Points, in no order, along strands that fork and pass close to each other.
In the rows, zero is written as 128.
Points whose rows are less than 106 apart are linked; no others are. Some points are linked to none.
K917: [135 169 124 110 102 133 188 159 118 123 116 140 145 109 108 145  91 146
 154 160 139 136 138 163 102]
K171: [171 182 164 180 108  88 107  90 124 175 114 132 131 125 146 120  98 130
  52 112 195 122 168 119  94]
K601: [126  90 141 154 173 148 111 130 107 105 177 149 142 160 106 112 103 158
 145 115 105  72 112 115 113]
K857: [195 189 121 129 101 111 158 115 134 122 112 137 120 128 149 123 142 106
  97 158 167 155 161 127 111]
K220: [123 146 144 192 141 104  96 125  84 142 152 157 163 149 117 129  73 170
 119  88 179  75 163 121  67]
K775: [119 106  92  94 133 136 145 159 108 103 174 149 160 158  68 117 107 147
 146 110 121  99 129 149 139]
K818: [145 149 139 132  76  94  88 121 153 132  61 151 131 147 126 149 185 113
 113 140 183 152 151 108 135]
K377: [133  36 141 155 189 165 181 136 104  82 223 144 140 124 113 145  73 158
  86 107  57  56  78 119 176]
K381: [143 142 125 134 132 155 188 164 139 122 144 142 140 134 130 127  79 134
 133 121 132 116 138 166 108]
K876: [ 94 113  64  84 118 104 133 159 121 132 108 110 137 129  75 125 149 126
 156 157  95 150 119 143 160]
K561: [137 148 113 125 115 132 106 102 144 127 102 119 105 148 172  91 175  89
 118 126 124 161 144 128 156]
K81: [146 162 158 147 103 101  98  83 161 184  98 111  66 104 148 114 140  88
 104  94 176 142 154 104  84]
K718: [ 83  69 114 115 130 169 156 146  64  89 180 168 157 121  95 135 119 155
 137 126  64  74 115 131 182]
K523: [ 96 137 136 116 119  85  69 122 114 150 111 135 115 132  82 128 151 139
 146 103 168 131 115 131 101]
K227: [120 146 122 111 104 107  88 136 144 140  85 137 129 129  98 136 173 123
 149 142 157 154 120 129 119]
K957: [144 177 116 112  54  83 141 128 129 147  69 130 113  77 163 146 173  92
 128 175 178 180 166 121 106]
K702: [102  48 121 109 196 155 128 137 123 109 183 101 113 135 103 106 106 145
 125 120  44  55  91 107 164]
K769: [141 117  84  86 148 147 182 143 137 120 152  97 123 135 122 109 116 106
 125 139  65 135 117 148 176]
K479: [103  85 141 118 158 172 135 116  94 108 159 129 121 131 159 101 123 138
  97 145  79 114  86 149 171]
K73: [120 127 152 147 146  68  83  83 136 190 141 101  71 138 145 106  98 128
  75  74 195 121 141 103  74]
K99: [126 176 121 118 105  92  94  86 155 180 103  92  67  79 157 118 178  70
 127  99 160 182 156 114  99]
K989: [114 146 116 102  54  79 126 151 138 162  73 147 130  91  96 159 157 129
 130 155 208 143 154 102  91]
K425: [ 85  94 151 131 109 191 107 130 127  90  95 157 161 116 151 158 173 137
 152 150 101 147 101 124 167]
K379: [147 124 100 106 109 124 121 142 139 109  72 125 144 138 137 145 199 103
 142 180 111 181 119 108 166]
K677: [124  79 121 133 119 175 156 149 127  68 164 181 192 136  91 173 133 151
 135 118 109 119  97 121 180]
K609: [ 98 176 107  97  74  82 129 119 108 159  94 101  87  62 133 145 167  97
 142 162 150 203 143 144 112]
K467: [124  91 105  84 162 135 133 142 136 100 177 114 142 167 102 103 117 149
 119  86 109  90 123 133 168]
K110: [100 174 166 116  99 106 105 125 140 165  86 110  99  68 112 143 121 130
 167 126 170 149 129 132  72]
K320: [ 97 136 119 109  68  63  87 123 136 176  94 138 118  60  71 162 166 105
 129 124 204 162 151  93  93]
K924: [127  71 117 113 143 162 165 132 108  95 147 122 134 106  94 142 137 128
 122 158  35 126  79 139 209]
K668: [146 122 111 123  92 150 133 147 154  93  66 162 166 147 156 167 184 119
 136 155 151 160 136 116 163]
K615: [ 72  52 120 123 171 173 142 139  98 112 183 149 125 101  93 131 121 140
 154 128  29  64 105 114 173]
K600: [130 113 139 146 141 179 174 164 140  97 156 170 165 141 130 155  76 146
 163 109 121  86 124 158 105]
K307: [145 173 131 103  81 116 161 155 138 118  83 144 140 106 135 149 135 137
 157 177 146 161 142 136 111]
K753: [116 140 142 177 139 109 130 140  60 135 166 153 164 139 125 133  55 186
 153 112 143  76 144 151  71]
K891: [196 187  95 128  98 129 151  97 161 115 111 115  98 117 161 108 170  77
 141 146 135 168 176 110 125]
K38: [106 145 143 145 119 107  85 123 106 145 134 155 128 135  95 121 106 153
 156  92 180 102 143 116  75]
K309: [132  52 146 167 198 134 121 128 141 106 175 127 120 175 149 105  90 157
 101 119 105  68 101 109 102]
K434: [112 118 147 132 117 162 138 131  83  92 124 149 148 147 156 128 127 140
 104 153 115 137 107 147 165]
K669: [141 136  90  74 154 110  93 114 172 145 120  56 101 147 164  82 158  89
 122  79 116 149 160 103 146]
K28: [ 97 150 172 160 120 108 133 128  89 165 133 122 109  99 136 126  66 163
 144 132 166 120 120 154  54]
K44: [ 67 154 111 100 105  80 103 126 108 174  92  97  99  72 121 154 161 105
 183 141 118 184 108 173 110]
K499: [144 161 139 133 142 138 151 120 143 148 112  90  88 107 137 109 126 107
 162 156 109 157 113 142 110]
K800: [105 170 150 124 108  89  80  90 167 179  91 106  87  67 119 149 165  93
 149 111 171 186 129 129  85]
K312: [ 96 163 159 133 105 113 114 132  90 140  97 119 114 101 127 135 108 150
 171 148 137 126 108 147  81]
K985: [120 150  81 120 123 169 144 131 137 122 103 101 144 100 189 133 177  95
 164 165  55 189 159 128 163]
K257: [146  91 110 124 172 180 202 145 150 111 177 114 126 133 152 119 104 106
 115 131  61 119 109 146 176]
K450: [135  84 154 145 150 213 160 133 154  93 145 131 145  98 153 154 139 128
 130 141  70 139  92 117 185]
K556: [123 148 142 108 130  66  87  99 125 185 151 106  90 108  81 108  97 136
  88  76 197 119 137  94  84]
K610: [ 80 137 111 104 123  90  92 124 115 181 120  96  94  95  87 126 154 119
 166 116 129 147 110 149 110]
K915: [138  94 180 166 151 205 160 124 142  90 140 143 130 125 202 130 124 134
 117 139  93 126  97 129 150]
K582: [178 118  99 116 159 167 180 112 166  98 173 107 115 156 181  98 128  94
 101 116  93 133 135 129 162]
K736: [132 152 103  90 116  93 122 113 149 168 130  95 100 122  99  90 124 108
 106 108 165 144 148 118 120]
K620: [123 142 161 144 151 176 169 129 137 130 112 110 107 111 180 121 109 126
 164 173  80 135 100 150 108]
K633: [154  93 149 199 195 124 129 134 128 117 163 126 157 186 165 121  68 163
  79 107 141  81 122 124 110]
K279: [139 130 186 166 139 156 106 119 119 115 111 138 122 147 169 133 118 138
 131 144 133 123  98 134 108]
K98: [136  72 124  99 189 142 123 134 152 117 167  81 123 159 131  95 107 139
 117 108  89  93  99 107 152]
K130: [138 138 133 133 145  93 108  96 163 168 128  77  54 135 165  86 120 103
 108  88 153 134 140 107  84]
K176: [ 78 108 130 129 110 116  64 129  73 108 116 165 142 151 120 132 161 140
 125 124 137 125 107 144 138]
K376: [ 89 139 114 102  78 113 134 165 107 108  71 149 155 107 117 163 148 158
 180 180 145 138 128 133 111]
K943: [142 143 124 122 113 151 142 125 122 103 113 125 132 136 155 120 162 111
 127 164 106 170 116 142 158]
K554: [128  70 142 145 129 203 181 150 131  78 171 160 175  96 120 177 120 132
 136 132  75 115  83 130 190]
K659: [156 130 123 147 163  95 102 128  94 118 187 132 176 182  96 124  85 175
 101  85 147  74 138 117 114]
K32: [102  88 124 115 127 154 137 142 103  95 117 145 148 107  80 158 152 142
 176 173  38 118  87 138 179]
K686: [140 142 143 144 140 131 173 131 136 158 145 117  99 130 155 102  71 127
 120 135 137 131 136 145  74]
K276: [ 87 109  79  96  99 112 150 170  89 117  90 138 156 110  83 157 143 137
 186 182  99 131 118 149 149]
K571: [162 159  79  74 133 114 132 130 179 150 123  80 113 137 119 103 155  94
 127 101 134 159 168 109 148]
K497: [118 123 135 129 154  90  71 115  97 137 154 120 138 180 116  98  99 166
  82  87 158  86 121 130 117]
K878: [141 143 129 129  79 135 147 158 162 103  71 170 171 150 132 175 137 132
 126 137 178 132 158 119 131]
K19: [136 126 133 168 154 115 118 136  71  89 188 175 182 163  95 126 101 176
 147 101 121  71 138 111 121]
K731: [132 145 143 134  86 100 104 120 166 174  95 146 120 139  93 134 126 115
 104  83 201 114 187 102 104]
K485: [133 176 165 167 120 106 123 108 116 174 123 130  96 108 143 123  82 143
  92 116 194 134 144 133  58]
K301: [132  63 138 152 173 183 158 147 157  95 187 158 157 154 151 134  93 132
 102  92 102  89 106 126 158]
K830: [162 164 100 103  67  90 165 153 155 144  66 152 145  99 135 167 161 120
 130 189 188 164 166 110 106]
K743: [181 142 152 166 162 113 132 125 132 136 145 125 142 173 135 119  82 154
  76 115 170 104 131 137 104]
K765: [135  61 134 133 170 172 187 126 108  91 187 132 128 106 105 138 101 137
  98 145  36  91  77 131 206]
K588: [103 159 159 128 107  65  86  83 121 187 126 120  83  64  98 138 126 118
  88  94 203 150 127 119  79]
K308: [132 120  84  88 121 129 170 159 132 114 134 129 144 144  91 130 133 120
 138 142 114 132 133 149 163]
K356: [ 88 108 151 126 112 152  73 117 126 107  85 155 135 143 154 137 176 127
 134 128 128 138 105 141 155]
K716: [145 140 137 130  91 124 116 143 163 134 110 171 150 155  91 151 125 134
 126  96 186 115 162 121 113]
K7: [116 118 134 114 160 154  84 127 156 134 120 104 131 143 115 108 159 114
 150 110  97 131 109 124 149]
K8: [154 182  83 126 114 113 100  99 153 133 101  97 104 118 161 117 202  75
 150 138 111 188 168 109 140]
K241: [103 102 110 113 159 159 104 144 129 112 135 112 142 128  81 129 150 130
 164 137  62 115  95 131 159]
K216: [159 132  99 133 174 167 145 126 167 132 141  67 103 121 157 100 145  88
 152 143  45 158 134 110 148]
K162: [147 126 127 130 175 145 123 118 161 143 133  89  92 144 159  89 135 109
 138 128  92 143 115 123 131]
K83: [127 123  68  98 131 163 177 143 146 117 126  98 147 114 140 123 148  94
 147 159  62 171 147 146 188]
K576: [116 109 180 155 153 178 144 142 136 106 133 139 126 123 170 131  99 151
 149 153  95 105  93 138 111]
K261: [127  58 130 159 189 136 151 134  81  87 216 147 147 149 108 123  77 165
 130 120  68  44 103 123 130]
K503: [110 129 140 154 128  99  61 110  73 119 131 158 166 174 121 125 121 169
 100 105 161 112 133 135 129]
K655: [196 173 143 162 127 105 141 109 138 135 134 125 119 157 157 114 108 117
  72 129 174 134 165 129 109]
K448: [185 149  99 132 134 136 166  93 150 109 146 115  98 171 197  82 134  89
  96 111 131 135 162 122 143]
K404: [151 159 158 159  88  90  80 120 113 126  80 157 151 140 133 158 138 138
  99 149 189 141 142 129 113]
K363: [151 156 113 122  88 123 126 114 166 154  91 141 120 165 138 123 141  86
  94  96 180 138 191 116 138]
K559: [127 156 183 157 100 121  88 121  96 109  86 149 158 140 154 159 128 164
 126 149 151 127 111 146 113]
K256: [108 137 111  78 128  71 113 121 115 161 154 102 115 125  55 101  99 141
 114  87 164 113 137 117 104]

Follow the links from the first point to the second, and from the first to the third. Name the last point that the two ways share.
K891 / K256 / K279 | K655
K503 / K818 / K891 | K601
K800 / K659 / K162 | K601
K450 / K467 / K731 | K576
K620 / K686 / K718 | K307
K718 / K753 / K320 | K830
K677 / K609 / K99 | K576
K554 / K81 / K943 | K655
K381 / K615 / K559 | K307

A fork is a point with three links. Follow the links from the first point to the second and name the forks in between, in order.
K561 / K523 | K655 K601 K162 K576
K736 / K279 | K556 K655 K601 K162 K576
K702 / K620 | K308 K307 K830 K523 K576
K162 / K176 | K601
